The views of a scene show one set of named points, each view turned or mirrored, and shifted as a whole, with a little noise and some points left out.

Scene 1
View 1
K202: [ -6 -24 -13  18 -19  -5  28  24  15 -15  21  -6 -13   5   0  10   2   1
  -4  35  -3  -2  12 -50   6  -2   8   1   9  -6  -4  28   3   9  15 -36
  15 -19   2 -14 -17  -4 -21  28  34  50  -7   1  13 -14  23   5  -3 -24
  43]
K871: [ -4 -19 -16  18 -16  -2  24  16  17 -10   9   0  -8   5   2   7   6   1
  -9  26  -1  -8  -3 -33  -1  -7   5   9  19   0  12  25  -2   8  16 -28
  12 -14   0  -6  -6  -1 -25  25  21  33 -12   2   6 -16  10   4  -7 -24
  33]
K800: [-12   2  11 -16  11  -2  21   7  20 -33  41  -5 -24  -4  -6  21  -6  -2
  19 -25  13   4   4 -30  38 -32   9  10   0   3 -36  15 -21  28  -8   9
   6 -11 -10 -16  -4   6   7  17 -10  23  -6  -3   9   9  12   1   9 -24
  32]
K970: [-11  13  15 -25  15  -7  17   7  17 -35  48  -4 -32  -9  -8  16 -12  -8
  26 -38  17   1   7 -31  44 -38   8   5  -2  10 -44  11 -29  32  -8  20
   3 -14 -15 -24  -5  11  13   7  -7  30  -2  -7   6  12   8   7  11 -25
  24]
K259: [ 16 -22  -6  26   4  20   6 -14  18  -3  11  -2  32  12  14  10  28   3
   3  19 -25 -16 -14 -17 -13 -26  -1  32  -5  -7  23  17   8   5  -6  -6
  -4   5  21  16  10 -13 -16  51 -37 -23 -40   5   4  -2  10 -37   2  -5
  25]
K948: [ 29   5   4  10  24  10 -12 -22   2   4  28   5  13 -13   7 -22   6 -23
  31 -13 -27 -38   0 -19  -3 -40  -6  11 -29  18  17   6 -10  12   2  31
 -31   9  10 -15  -2  -5   3  11 -22  -8 -34   0 -19   2   4 -32   8   3
 -11]
K510: [  0 -18  -9  16  -2   9  19   3  20 -12  13  -4   8   8   6  14  15   4
  -4  13  -6  -8 -10 -22  -1 -20   5  23  10  -3  10  20  -2  12   1 -15
   7  -5   7   6   5  -6 -19  39 -14   1 -21   2   7  -4   8 -13  -3 -18
  32]
K134: [  3  -5  -2   5   3   4  13   2  15 -13  22   0  -4  -1   2   4   5  -5
   8  -1  -2 -14  -3 -26   8 -25   3  12   2   6   1  17 -11  16   4  -1
  -2  -6   0 -10  -1  -1 -10  21  -3  16 -18  -1   0  -3   8  -8   0 -17
  20]
K805: [ -3  -2  -4  -2   3  -1  17   9  17 -18  24   1 -14  -2  -1   8  -1  -4
   5  -8   7  -9  -4 -26  17 -24   4  11  11   9  -6  18 -16  17   5  -2
   4  -9  -6 -12  -1   4  -9  14   1  23 -11  -2   1  -2   6   4  -1 -23
  23]
K897: [ 12 -34 -16  38 -11  13  12  -2  16   1   7  -4  28  14  13   5  25   4
  -6  48 -28 -16  -5 -32 -24 -12   1  21   0 -12  30  25  17  -2   5 -30
   3  -1  21  11  -2 -15 -28  53  -6   1 -32   5   8 -12  15 -29  -2  -8
  34]
K914: [ 20 -18 -15  30   2  16   1 -13  12   7   4   4  29   4  14  -7  22  -7
  -1  22 -27 -29 -15 -13 -24 -24  -5  25   1   4  43  17   4   1   6  -5
 -10   7  17   9   8 -11 -24  37 -21 -16 -38   3  -7 -10   2 -30  -6  -4
  10]
K342: [ 12  -9  -2  14  13  14   5 -14  16  -6  18  -1  20   4  11   5  18  -2
   9  -1 -15 -19 -13 -12  -3 -34   0  27  -3   2  15  12  -5  12  -4   8
  -9   5  10   6  10  -7  -8  36 -35 -19 -33   3  -2   3   1 -29   4  -7
  14]
K215: [ -4  10  11 -18  24   6  10  -9  20 -25  31   1  -8  -2   0  16   4  -4
  16 -42  10  -7 -14  -7  29 -46   4  23   5  12 -18   9 -27  27 -12  27
  -4   0  -7  -2  16   7   7  19 -40 -10 -17  -4   0  13  -3  -7   5 -17
  15]
K240: [ 11  -2  -4   7   9   6   4  -6  13  -5  17   3   5  -3   6  -6   6 -11
  10  -6 -10 -24  -8 -16   0 -31  -3  16  -1  11  15  13 -11  12   6   9
 -11   1   3  -6   3  -1 -10  18 -14   2 -26   0  -7  -3   2 -15  -1 -10
   7]
K884: [ 28   0   6  13  33  25 -12 -37  12   0  19   3  40   1  15  -4  26 -10
  23 -20 -31 -32 -22   4 -10 -53  -6  38 -21   9  25   4  -5  11 -15  37
 -27  20  18  15  22 -11   2  40 -72 -56 -51   2 -11  12  -5 -52   9   7
  -5]
K838: [-17 -23 -11   9 -23  -6  35  29  21 -23  20  -7 -22   8  -3  20   1   7
 -10  27  10   9   6 -46  14  -2  10   5  23  -8 -12  29  -4  13  13 -40
  25 -23  -6 -12 -11   1 -22  28  30  52   1   0  17 -14  20  14  -5 -32
  52]
K605: [ -8  15  13 -25  19  -5  15   3  17 -33  43  -2 -29 -12  -7  11 -12 -10
  24 -43  17  -4   3 -25  42 -40   7   5  -1  14 -36   9 -31  31  -5  24
  -2 -10 -14 -23  -4  11  12   4 -10  25  -4  -7   1  10   6   7   9 -23
  19]
K599: [  8 -27 -20  33 -13   9  15   6  15   3   4  -1  18  11  10   1  18   1
 -10  40 -19 -18  -7 -30 -20  -9   1  18  12  -4  31  26   9   0  13 -29
   4  -5  15   4  -1 -11 -31  38   5  10 -28   4   2 -17  12 -17  -8 -14
  29]
View 2
K605: [ 13  20 -29 -13  13 -12 -25  -1  -9   0 -26 -15  20   0   8  -1 -11   9
  41  -5  26 -12   7  -1  -7  11 -22   0 -16  27  20 -30  14 -18  19 -18
  24 -32  18 -10  -6  -7 -34 -34 -16   4  -1 -29   5   8  13   2 -10  -5
  12]
K897: [  0 -19  46   4   8 -19  14  -1  -8  -3  50  24  -4 -24 -12  29   1  -8
 -12 -27   6  24 -24  16  19   2  10   6  -3 -36  -3   4   0  25  23  18
  13  28   2  -3  28  53   9   5 -13  -2 -33  14  17  15   8  38   1  10
  19]
K202: [ -2  -7  19  -5  28 -23 -22 -15  10   3  25   4   9 -38  -1  13   3 -15
  17  -7  24   8  -6   4  28 -14 -14   7  -3 -14  -9  -7  28   3  42 -19
   2  19  26 -18  35  40   1 -14 -19  24 -24   7  13  29  23  31 -14  16
  16]
K871: [  2  -7  17  -2  12 -19 -22  -8   7  -7  17   5   6 -28  -9  11  -2 -20
  13  -9   9  18  -8  11  23  -8  -8   2  -1 -12 -11 -12  28   6  40  -2
  -3  13  25 -17  29  31  11  -7  -3  12 -14   0   8  17  15  28 -14  17
  16]
K134: [  7   1   6  -3   7 -14 -11   1  -8  -6   7   1   7  -9  -4  11  -7   1
  17 -16  10  10  -7  11   3   8  -6   0  -8   1   7 -14   9   3  21   3
  13  -6  13  -8  12  15 -10 -12  -8  -4  -9 -12   9  11   9  19  -6   3
  13]
K510: [ 12  -3  17  -8  -3 -12  -1   4  -7 -11  18  14   7 -15 -11  16  -1 -14
  -1 -18  14  17 -15   9  14   4   3   8  -8 -23   2 -12   9   7  23  12
  20   6   2  -7  13  33   0  -8  -4   0 -21   2   9   5   4  26   0   7
  17]
K215: [ 21  16 -20 -18 -15  -5  -7  15 -21 -14 -24   1  16  12  -4   7 -15   4
  18 -16  21   2  -5   3  -9  21  -2   3 -19   5  26 -32   2  -9   8  13
  38 -31  -6  -1 -17  -2 -27 -28  -4 -15  -4 -22   5 -10  -4   5   3  -8
  15]
K970: [ 12  24 -34 -20  14 -11 -25   0  -7   1 -31 -15  24  -2   8  -1 -11   6
  42  -4  33 -16   8  -4  -4   9 -23   3 -17  24  23 -31  16 -22  19 -20
  30 -32  14 -10  -8  -6 -38 -39 -18   8  -4 -27   6   8  13   3  -8  -6
  13]
K884: [ 15  -6  22   4 -26  -5  39  28 -45 -16  27  21  -5  27 -10  29 -15  31
 -14 -48  -6  18 -31  22 -27  38  29  -4 -14 -14  34  -5 -43  23 -17  53
  47 -16 -30  19 -20  12 -24   0  -4 -54 -12 -15  17 -19 -15  16  17 -21
  13]
K240: [  8  -5  10   4   0 -17  -2   8 -18 -10  13   3   1   2  -7  13 -11   9
   9 -23  -4  14 -11  19  -7  15   5  -7  -7   3  10 -11  -2   8  14  17
  13  -8   9  -3   8  10  -7  -6  -3 -20  -3 -14  10   3   5  18  -5  -2
  12]
K342: [ 12  -4  18  -2 -10 -10  13  12 -22 -10  20  15   2   3  -9  21  -9   7
  -5 -31   6  16 -19  15  -4  18  12   1 -10 -16  17  -9 -12  13   6  28
  30  -5  -8   4   1  23 -13  -6  -7 -22 -15  -6  12  -4  -3  22   6  -4
  15]
K948: [ -1  -7  15  17   9 -17  14  10 -34  -2  25   0  -8  17   3  18 -18  40
  13 -36 -16   7 -13  26 -31  32   9 -16  -8  16  20  -1 -27  16  -1  22
  17 -16   7   7   0  -2 -25  -1 -14 -41   4 -27  16   2   8  16  -3 -15
   8]
K838: [  5  -1   5 -14  21 -21 -34 -16  17  -1   4   1  16 -41  -6   7   2 -30
  22   2  31   5   0  -2  35 -18 -21  12  -5 -14 -12 -18  42  -6  49 -23
   0  13  31 -24  34  37   6 -21 -14  35 -23   5   6  26  22  27 -16  21
  19]
K805: [  8   5  -5  -7   6 -14 -20  -1  -3 -10  -4  -3  12 -11  -4   6  -9  -7
  22  -9  14   8  -4   8   6   3  -9   0  -9   5   5 -21  18  -4  27  -2
   9 -11  18 -13  12  11  -9 -18  -7   3  -5 -14   6   8  11  16 -11   6
  14]
K914: [  4 -18  38  10  -7 -16  13  10 -18 -14  40  20  -8  -5 -15  25  -7   3
 -12 -34 -12  30 -25  25  -1  15  18  -5  -3 -23   2   0 -10  27  12  35
  11  12   0   0  16  31   7   9  -1 -27 -13   0  13   0  -1  30   2   1
  14]
K800: [ 13  17 -23 -20  11 -10 -20   0  -6  -1 -21  -9  21  -8   4   5  -7  -1
  32  -6  35 -11   1  -6   3   7 -18   7 -16  10  19 -28  15 -16  21 -15
  31 -23   9 -10  -4   6 -30 -35 -16  10 -11 -18   7   9  11   8  -6  -2
  15]
K259: [ 11 -10  30  -6  -8  -9  24  12 -21  -7  36  22   1  -6 -11  28  -1   1
 -13 -32  14  17 -26  12   8  13  16   9 -10 -34  15  -4 -13  20   6  28
  37  10 -17   7   6  40  -9  -4 -12 -14 -31   6  15  -1  -3  28  10  -1
  19]
View 3
K948: [-18   7 -19  13   1   6  18   3  25 -32 -31 -26  -8  -7   0  15 -25  12
   5  -2 -18   7   6  10   9 -26   6  29  19   9  10  -6   1   8  -5 -11
 -18 -12  -3  16  20  -5  -8 -28 -15 -35  -5  22 -12  20  10  13 -12  -6
 -15]
K259: [-22  32   5 -18 -25  -8   7   5  40   5   6 -17 -24 -42   2  -4  -3 -13
  -6  32   4  12   3  -4  11 -27   1  15  22   9  15  15   6 -23 -11 -31
 -15   7 -14  -1   0 -12   1  -3  -9 -41 -10   3 -24  10 -15  27  16  15
 -34]
K342: [-29  22   2  -4 -15   1   9   5  33   3  -7 -15 -20 -32   4  -7  -8  -6
   3  27  -6  10   9   2  15 -16   9  22  16  15  15   8  -1 -11  -6 -24
 -13   2  -6   1  11  -6  -2 -14 -10 -38  -5  10  -9  11  -4  13  11   8
 -26]
K838: [ -2  15  11  16   5   4 -16 -11 -15  58  23  20  -3 -65  24   0   5 -13
 -24  32  18  31  10   7   4  37 -17   7 -11  11 -18  19 -16 -27   6  26
 -30  11  19 -81  12  29  12  36  -3  17   8  -3 -52 -25  -7 -25   1  14
 -15]
K599: [  1  19   7   2 -17  -8  -4  -3  20  16  19 -11 -14 -50   8   8  -2 -26
 -19  29   6  23   2   6   4 -21   0   3  18  11  10  25   4 -31 -15 -15
 -32  11  -4 -41   7  13   9  18  -8 -10  -5   2 -52   7 -29  20  -4  19
 -34]
K805: [-25   9   2  20   7  13   1  -2   3  27  -6   5  -6 -36  15  -6  -8  -2
  -4  24  -6  16  16  12  13  18   3  22  -2  17  -2   4 -16  -9   6   6
 -19  -1  13 -35  27  20   1  -2  -7  -5   7  12 -16  -4   9 -21   3   1
 -11]
K970: [-40   9  -8  22  23  21   5   2  -7  34 -23  16  -4 -25  19 -15 -13  24
   7  16  -6  12  23  11  19  48  -4  41 -18  14 -20 -13 -28  10  27  23
  -7  -9  21 -22  26   9  -4 -16  -7 -12  13  16   9 -16  39 -46  10 -12
   9]
K215: [-53  13   4  11   5  20  10   9  20  24 -21   1 -16 -22  10 -23 -10  11
  16  29 -16   4  22   8  24  18  14  37  -1  22   5  -6 -18   4  12  -9
  -2  -5   9   1  27   3  -7 -30  -7 -29   9  18  21   3  24 -23  23  -5
  -6]
K605: [-37   6  -9  24  21  22   6   1  -7  26 -23  12  -2 -24  18 -12 -14  22
   6  15  -9  12  22  13  18  42  -3  38 -15  15 -16 -12 -24  10  23  21
  -8 -10  21 -22  28  11  -5 -18  -7 -10  13  18   7 -11  37 -41   5 -12
   7]
K202: [  2  16   1  15   4  -1  -9 -10  -8  36  18  10  -3 -58  20   8  -3 -10
 -24  22  14  29   5   9   1  20 -18   8  -5   5 -16  16  -9 -25   2  19
 -32   8  14 -67   9  21  10  30  -5   9   3   0 -53 -16  -7 -12  -8  12
 -17]
K240: [-21   8  -3  14  -4   7  10   1  20   1 -10 -12  -9 -24   7   2 -13  -2
   1  17 -14  12  11  11  10 -10  11  23  14  16  11   5  -5  -7  -4 -10
 -22  -3   4 -13  23   8  -1 -13 -11 -20   0  14 -15  11   0   0  -2   1
 -18]
K800: [-38  16  -2  14  14  16   2   1  -1  38 -12  14  -8 -36  18 -17  -8  18
   1  23   0  12  17   7  17  43  -6  34 -15  13 -15  -7 -23   2  21  16
  -9  -4  16 -26  18   4  -3  -8  -6 -14  10  12   1 -16  28 -35  14  -5
   2]
K871: [ -5  11   8  17  -2   2  -7  -6   2  32  16   4  -6 -50  15   3   0 -17
 -17  29   3  25   8  10   5   7  -2   9   5  15  -1  20  -8 -25  -5   5
 -32   8  10 -58  18  27  10  21  -6   4   2   5 -43  -6 -15  -6  -3  12
 -21]
View 4
K838: [  1  -4 -24  -7  30 -26  -4   0 -21  -5  -4 -17   0  45 -24   3  -8  26
 -12  -6  25   3  11 -11 -29  34  -2   6  16  -4  46  34 -12 -46  10 -13
 -20  25   3   9  15 -13  11 -23  33 -22  -7 -15 -29  24 -12 -24 -18  35
   8]
K897: [ 25   2 -26  -4 -15 -16 -18  12 -14 -20  21 -29 -12 -14 -30  -1 -12  36
  16 -11  31   4  -4 -30  -5  11  -1  14  22  -2  -7 -23 -12  -2  -7  13
 -25 -23  23 -22   7 -33   0 -22  22 -22 -20 -11  -5  47 -19  -7  10  10
  26]
K884: [ 41  37  27 -10 -32  -8 -24  41  28  -7  10 -10   3 -49 -20 -32 -10  28
 -15 -16   4   3 -47 -12  29 -31   7 -25 -22  19 -29 -40  16  26 -34  30
 -32 -66  27 -18 -20 -25   0   7   2  22 -53   1  26   8  11  35   9 -29
  17]
K605: [-10  24  29 -25  22 -29   1  14  19  14 -20   4  22  33 -15 -32   3   9
 -48  -9   6   0 -17   1  -9  13   8 -24 -29  23  43  48  19 -35 -23 -16
 -17   5  -3  19   0  -6  17   0  25   9 -30  -6   3 -18  24  10 -26   9
  -6]
K259: [ 37  19  -7  -4 -14 -10 -22  26  -1 -16  17 -23 -10 -27 -26 -16 -13  33
   0 -12  18   5 -22 -20   4  -4   4  -5   8   4 -11 -28  -3   7 -15  22
 -28 -35  25 -17  -7 -33  -4 -12  14  -5 -37  -6   1  29  -9   9   2  -6
  22]
K215: [ 19  33  29 -14  15 -19 -11  30  21   6 -16  -2  14  10 -16 -35  -5  17
 -42 -12  -3   4 -30   4   0  -5   5 -32 -24  15  27  21  14 -18 -17   3
 -28 -14   6  10  -9 -11   8   2  14  17 -40  -4   4 -16  16  17 -23  -3
  -3]
K134: [  5  10   6 -13   4 -22  -8  15   6   0  -5  -9   9  11 -19 -13  -6  20
 -18 -12  19   1 -13 -10  -4   8   2  -6  -8  12  20  14  10 -18 -11  -3
 -25 -12   9  -1   3  -9  12  -4  25  -2 -22  -8   0  12   5   2  -6  12
   7]
K202: [ -7  -9 -21 -13  14 -30  -4  -4 -16  -6   2 -16   2  32 -26   2  -5  25
  -4  -8  33   1  10 -21 -24  34  -3  13  13   2  32  25  -7 -36   0 -14
 -18  15   5  -1  16 -17  12 -24  35 -26  -7 -13 -17  32  -8 -20  -9  33
  11]
K599: [ 17  -5 -24  -1  -9 -17 -17  14 -16 -15  11 -22  -6  -3 -24   7 -14  32
  15 -11  32   2  -5 -22  -2  10  -6  13  18  -2   1 -15  -8  -8   0   6
 -31 -18  17 -20  10 -17   8 -13  28 -15 -13 -13 -11  44 -16 -10  12  19
  21]
K914: [ 24   5  -7  -3 -24 -11 -20  25   2 -13  10 -16   0 -26 -22  -1 -14  30
  12 -16  27   1 -24 -19  12  -7  -4   3   3   5 -15 -30   2  11 -10  15
 -36 -41  21 -25   0 -14   6   0  21  -2 -24  -9   3  39  -7   7  18   5
  19]
K805: [  2   9   7 -11  14 -22  -6  17   4   3 -13  -6  11  24 -17 -11  -6  19
 -22 -11  15   1 -13  -3  -6  12  -1 -10  -9  10  30  25  10 -25  -7  -8
 -28  -3   4   3   4  -2  14  -3  27   2 -20  -9  -7   6   7  -1 -12  17
   3]
K970: [ -7  28  31 -26  30 -32   2  14  20  16 -21   4  19  37 -16 -36   4  11
 -53  -8   2   2 -13   1 -12  14   8 -28 -30  22  47  51  18 -39 -22 -16
 -18   8  -4  23  -2 -10  13  -2  23   7 -31  -7   1 -22  23   9 -32   7
  -9]
K948: [ -6  16  32 -26 -31 -25 -10  20  30   3  -1   0  18 -25 -15 -20   2  18
 -16 -11  23  -4 -28 -19  20 -10   6  -5 -32  30 -12  -9  26  10 -43  -3
 -24 -49  12 -14   1  -7  18   9  21  12 -32  -6  29  13  21  21  16  -6
   8]
K800: [  4  25  19 -21  27 -29  -3  16  11   8 -12  -4  11  31 -20 -33  -1  15
 -44  -7   3   2 -11  -3 -13  14   8 -23 -20  15  44  41   9 -34 -16  -9
 -17   8   2  18  -1 -16   8 -10  20   3 -32  -6  -4 -13  15   5 -30   7
  -2]
K871: [  4  -7 -20  -6   9 -21  -9   9 -13  -7  -4 -16   4  23 -20   8 -10  26
  -1 -12  28   1  -1 -14 -14  20  -6   9  11  -1  25  13  -3 -26   5  -7
 -30   2   6  -7  12  -5  16 -11  33 -15  -7 -14 -16  31 -10 -15  -2  30
  12]
K510: [ 27  12 -10  -3   5 -14 -17  21  -5 -11   1 -18  -4   4 -24 -10 -13  27
  -6 -12  16   6 -14 -12  -5   5   0  -7   8  -1  13  -3  -4 -14   0   9
 -29 -12  15  -6   0 -18   4 -11  20  -6 -25  -8 -11  22  -8  -3  -6  10
  14]

Which points are out of place in each view (at most two, in the order of its rows)? Write none if all are in place.
view 1 => K605
view 2 => K202, K259
view 3 => K838
view 4 => K215
